Points on a hilly landscape, in no order, each with its height.
A ball rolls from a point to the lowest of its 2 nearest points, and stops where none of them is lower. Distance is the straight distance between rows; heights are no part of it.
K_291 height 396: [112  96 127 140 144 136 130 130 131  98 127 150 132 192 148 125 134 136
 153 122]
K_612 height 385: [198 127  93 124 161 135  74 110 112 164  95 144 116  80 119 144 159 191
 131 108]
K_151 height 657: [140 177 126 106  76 119 141  97 151 153 110 127 124  91 155 139 125 139
 132 150]
K_555 height 433: [ 81  60 125 142 157 152 156 158 142  86 146 142 120 134  93 119 121  75
 126 103]
K_518 height 553: [ 86 152 146 121 108 201 105 174 154 133 176 100 157  70 117 119 134 141
 103 124]
K_776 height 505: [137 136 134 161  85  97 112  98 101 131 113  90 134  99 165 146 116 122
  88 111]
K_91 height 485: [114  91  97 149 124 135 103  87 114 108 104 143 131 183 173 160 126 149
 108  90]
K_707 height 459: [105 171 147 107 122 135 114 116 122 133 153 119 103 195 180 138 137 188
 178 131]
K_871 height 623: [ 93 175 155 158 109 157 136 146 140 137 147 106 144 146 207 161 132 147
 126 130]
K_604 height 332: [114 144  86  89 100 127  71  87  94 181 110 143  67 153 123 131 119 186
 139 115]
K_179 height 207: [165 165 181 146 101  93 156 171 138 103 175  78 180  94 118 116 112 106
 102 146]
K_541 height 602: [197 119 111 153 101  81  85 106 118 129 137  93 136  64 110 133 147 157
  94 119]
K_379 height 320: [143 136 128 127 156 143  75 133 107 109 136 144 114 194 144 135 150 191
 170 104]
K_325 height 661: [131 102 123 124 133  73 133 105 108 100  85 145 100 179 136 128 124  96
 160 116]
K_525 height 253: [148 136  65  77 132 130  53  83  77 174  86 160  74 150 120 142 125 196
 128  99]
K_399 height 564: [123 122 104 104  69  84 109  85  84 161  78 146  82 121 116 115 115 105
 122 130]
K_120 height 143: [183 155 160 138 107  83 142 137 138 113 150  96 158  78 118 110 117 104
 118 153]
K_284 height 637: [155 186 137 126  58  97 110 102 116 169 117 110 118  59 145 132 131 147
 107 132]
K_78 height 601: [ 99 150 149 163  97 162 151 150 148 128 147 102 175 122 188 150 126 124
 102 124]
K_719 height 388: [118 138 126 106 141 131  76 102 110 110 138 134  97 223 164 138 139 201
 162 111]
K_176 height 334: [173 135  72  92 133 145  78  83 104 187  92 156  87  97 128 145 155 194
 134 117]
K_339 height 418: [130 190 143  92 104 118 209 101 141 154  96 119 150 154 159 141  76  78
 128 165]
K_971 height 274: [124 114 139 135 113 117 185 117 144 107 117 135 143 122 146 132 118  88
 116 136]
K_815 height 517: [135 164 143  72  91  70 155  96 102 183  89 139  96 125 114 117  76  83
 138 170]
K_883 height 435: [134 106 138 151 138 103 114 138 127  97 128 140 113 171 136 127 148 119
 162 109]
K_165 height 507: [114 139 145 131 126 162 131 150 148 130 147 133 124 139 148 126 160 154
 173 130]
K_154 height 471: [128 117 124  91 158 121 189 132 163 127 132 164 120 161  81 113 132 114
 174 152]
K_768 height 217: [154 123 139 136 113  91 170 123 148 108 129 115 160  98 119 115 129  90
 106 136]
K_588 height 472: [ 95  50  97 143 145 167 120 146 146  91 128 171 127 125  95 126 144 113
 103 109]
K_345 height 503: [161 117  87 149 112 135 118  87 133 156 100 124 142  76 145 154 146 163
  78 116]
K_50 height 624: [124 151 140  86 129  63 135  97  92 147 102 134  57 216 109 115  95 116
 186 139]
K_868 height 494: [179 118 141 139 135  54 126 128 130 102  99 140 108 114  91 111 141  99
 151 126]
K_20 height 262: [130 181 176 151  93 130 172 179 134 116 163  74 183 115 142 131  98  88
  98 139]
K_614 height 501: [125  55 100 176 144 137 114 131 136  90 134 154 142 123 120 124 142 111
  96  95]
K_948 height 429: [129  87  85 158 172 149  91 109  98 102 109 157 138 204 165 173 114 172
 111  75]
K_97 height 581: [141 119 115 127  80  61 129  81  99 132  82 141  99  92 125 114 116  99
 110 136]
K_859 height 241: [ 88 103 137 176 143 171 112 182 126 107 168 100 140 117 139 129 133 130
 107  96]
K_131 height 374: [133  85  83 163 199 172  90 138  85 107 117 161 151 168 152 169 123 164
  99  67]
K_792 height 513: [186 129 143 121 143  57 160 116 131 118  98 133 112 108  79  99 117  86
 158 154]
K_548 height 329: [107 130 133 124 104 109 189  81 135 121  96 130 137 147 175 147 110  95
 111 141]
K_706 height 251: [ 99  81 111 162 199 215  89 175 100 134 158 126 151 129 140 147 135 154
  97  79]
K_43 height 605: [148 160 144  99 136  72 123 121 104 140 112 141  56 167 111 114 118 122
 198 131]
K_301 height 571: [ 83 116 129  82 129 175 164 130 169 132 161 143 142 171 137 111 149 154
 147 168]
K_413 height 473: [154 110  92 143 122 160 116 112 157 146 114 148 154  61 129 136 162 162
  80 136]
K_358 height 453: [182 142 133 144 143 118  76 157 135 124 145 143 119  97 110 116 172 179
 171 122]
K_86 height 504: [102 156 142 101 123 136 154 101 144 120 146 122 106 212 177 134 127 167
 161 149]
K_586 height 460: [134 191 151 113 142 101 191 105 118 157  77 121 142 172 131 143  60  63
 131 197]
K_617 height 474: [109 135 138 167  95 117 127 103 107 128 109 115 125 136 189 153 124 127
 111 101]
K_467 height 377: [108 172 142 107  78 113 190  85 132 141  99 116 145 138 182 152  88  84
 110 159]
K_126 height 533: [159  95  75 154 142 154 114  87 102 145  86 145 139 106 153 168 138 155
  61  86]
K_334 height 529: [144 164 165 137  62  71 131 104  94 125 123  75 141  86 163 128 103 103
  85 140]
K_109 height 419: [186 140 118 134 150 135  58 138 118 144 124 136 120  76 119 134 174 197
 134 118]
K_321 height 643: [113 114 125 102 118  68 133  91  80 131  89 141  78 202 115 113  95  92
 144 131]
K_885 height 390: [ 80  88 128 123 137 154 169 144 155 112 151 149 139 149 117 120 140  89
 140 135]
K_463 height 155: [106  86 121 170 157 174  94 165 126 106 141 126 146 149 148 145 138 150
 117  95]
K_243 height 526: [ 87 133 156 114 143 163 101 192 145 117 173 100 114  82  72  94 143 129
 164 120]
K_752 height 563: [131 168 150  94 138 101 183 118 143 148 125 133 107 181 132 126 112 131
 188 164]
K_611 height 399: [141 179 155 118 160 123 192 162 160 148 123 123 162 143  94 125  78  70
 134 174]
K_162 height 541: [ 75 127 150  97 137 191 137 165 158 127 171 135 138 150 129 111 148 149
 163 142]
K_384 height 497: [ 58  96 126 121 162 197  95 139 147 105 159 108 104  79  97 120 130 123
 112  94]
K_613 height 475: [126 133 132 131 131 164 111 151 151 141 151 136 141  90 132 127 164 159
 145 140]
K_290 height 488: [122 182 149 101 136  74 163  98  91 171  77 112 117 153 115 117  59  62
 138 187]
K_838 height 336: [114 153 150 123 128 142 172 185 158 121 166 120 148 107 106 108 123  91
 136 143]
K_725 height 548: [140 182 156 109  73  72 150 104  99 147 101  94 135  92 143 122  82  75
 102 153]
K_297 height 482: [154 140 153 143 149 138  84 178 143 113 165 137 119 108  91 100 171 144
 179 126]
K_2 height 554: [154 100 123 185 110 116 110 146 131  99 167  92 165  96 117 129 144 133
  82 111]
K_152 height 578: [104 160 149 149 100 182 136 173 157 131 175  99 179  94 154 131 137 126
  97 127]
K_385 height 301: [ 94 124 158 168 122 152 125 192 145  99 188  82 145 101 109 124 123  97
 111 101]
K_359 height 438: [127 138 142 112 165 114 195 146 164 138 122 135 135 162  87 112 112  79
 158 166]
K_455 height 535: [126 165 131  62 112 111 175  88 148 149 120 151 114 159 133 126 117 132
 156 178]
K_676 height 380: [117 179 181 114 137 157 161 199 154 126 170 116 141 126 110 100 135 112
 169 139]
K_59 height 313: [123 139 167 163 122 114 190 172 133 102 157  85 181 119 119 120  85  50
  92 147]
K_233 height 335: [101  98 121 152 121 145 157 119 150 112 127 148 149 152 154 134 137 114
 119 128]
K_369 height 353: [156  73  88 123 186 167  72 142 133 107 113 182 138 116  99 123 166 177
 137 115]
K_155 height 568: [131 130 130 116  83  66 158  76  94 140  87 114 125  97 142 119 106  74
 106 148]
K_513 height 470: [156  92 138 143 151  89 140 156 138  97 127 138 119 137  89 107 156  99
 157 119]
K_903 height 555: [138 105  85 158 132 138  96  80  82 151  83 118 117 124 165 176 117 144
  70  84]
K_473 height 540: [111 143 117  66  66  82 143  94  85 184  98 152  74 136 111 107 100 105
 140 159]
K_22 height 309: [126  82  95 102 167 166  80 141 145 114 131 183 124 130  87 109 175 169
 160 127]
K_781 height 397: [116 140 122 112  97 107  91  97  89 160 103 126  85 166 146 134 116 155
 150 112]
K_641 height 502: [140 131 119  75 136 118 169 102 174 134 125 173 100 139 105 112 144 134
 177 171]
K_943 height 469: [ 44  79 121 124 161 178 127 150 145  92 160 120 110 112  87 108 126  93
 124  94]
K_498 height 279: [ 94 121 148 138 128 135 154 183 150 102 172  85 140  92  89 109 112  71
  99 118]
K_214 height 532: [180 161 147 137 157  56 163 145 133 128 108 123 138 110  78 110 103  78
 139 173]
K_432 height 398: [157  71  76 133 179 186  88 134 129 141 120 155 143  95 115 134 164 175
 101 115]
K_419 height 577: [174  97 121 172  96  92 113 114 131 118 155  86 172  66 120 137 142 135
  61 127]
K_182 height 322: [138  78  84 143 221 199  89 152  96 129 130 157 162 144 137 144 124 172
  96  72]
K_727 height 437: [145 116  99 134 152 182 105 123 144 157 120 154 143 102 135 143 172 171
 119 132]
K_509 height 544: [ 99 118 118  88 137 151 161  94 160 114 156 147 120 210 159 124 140 179
 142 153]
K_663 height 355: [131 154 154 147 147 117 193 164 152 128 119 106 182 124 106 122  79  43
  94 173]
K_956 height 527: [ 43 129 133 113 134 217 118 144 148 132 173 114 140  79 113 128 134 132
 102 117]
K_472 height 234: [137 114 117 110 167 163  90 132 139 118 134 166 122 161 130 126 167 194
 174 136]
K_495 height 439: [103 133 135 129  85 103 126  93  96 128 108 121  97 162 164 143 117 137
 136 117]
K_839 height 547: [ 92 117 131 104 136 162 104 167 163 114 174 107 121  46  59  94 142 119
 124 125]
K_618 height 531: [155  71 113 194 142 126  91 149 125  96 152 118 150 110 110 132 146 131
  95  96]
K_213 height 521: [123  87  87 155 114 110  99  75  98 117  83 143 118 149 158 147 119 132
  95  95]
K_465 height 506: [110 113 150 132 159 158  85 192 137 113 160 124 113 112  85  99 157 141
 171 111]
K_485 height 586: [149 161 155 115 124  94 143 123 131 129 115 127  96 155 128 122 123 120
 180 139]
K_311 height 621: [186 161 131 141  81  91  89 111 113 149 134  92 130  63 136 134 140 159
  99 130]

Where does a ball stop that starts at each point below?
K_903 -> K_463
K_284 -> K_120
K_126 -> K_472
K_455 -> K_120
K_839 -> K_120
K_776 -> K_525
K_97 -> K_120
K_162 -> K_472
K_509 -> K_472
K_871 -> K_525

Call two points neighbours if one is among the 2 nearest of the other. Go from one point of each pair to the other, from neighbour to neighbour, staying as low as possible. Name the highest point that can't be avoided.
K_472, K_463 -> K_162
K_120, K_525 -> K_839
K_463, K_498 -> K_385

Two balls start at each pair of points below. Name the first point that both come to, or write -.
K_321, K_325 -> K_120
K_956, K_243 -> -
K_614, K_883 -> K_233
K_792, K_155 -> -
K_301, K_518 -> -
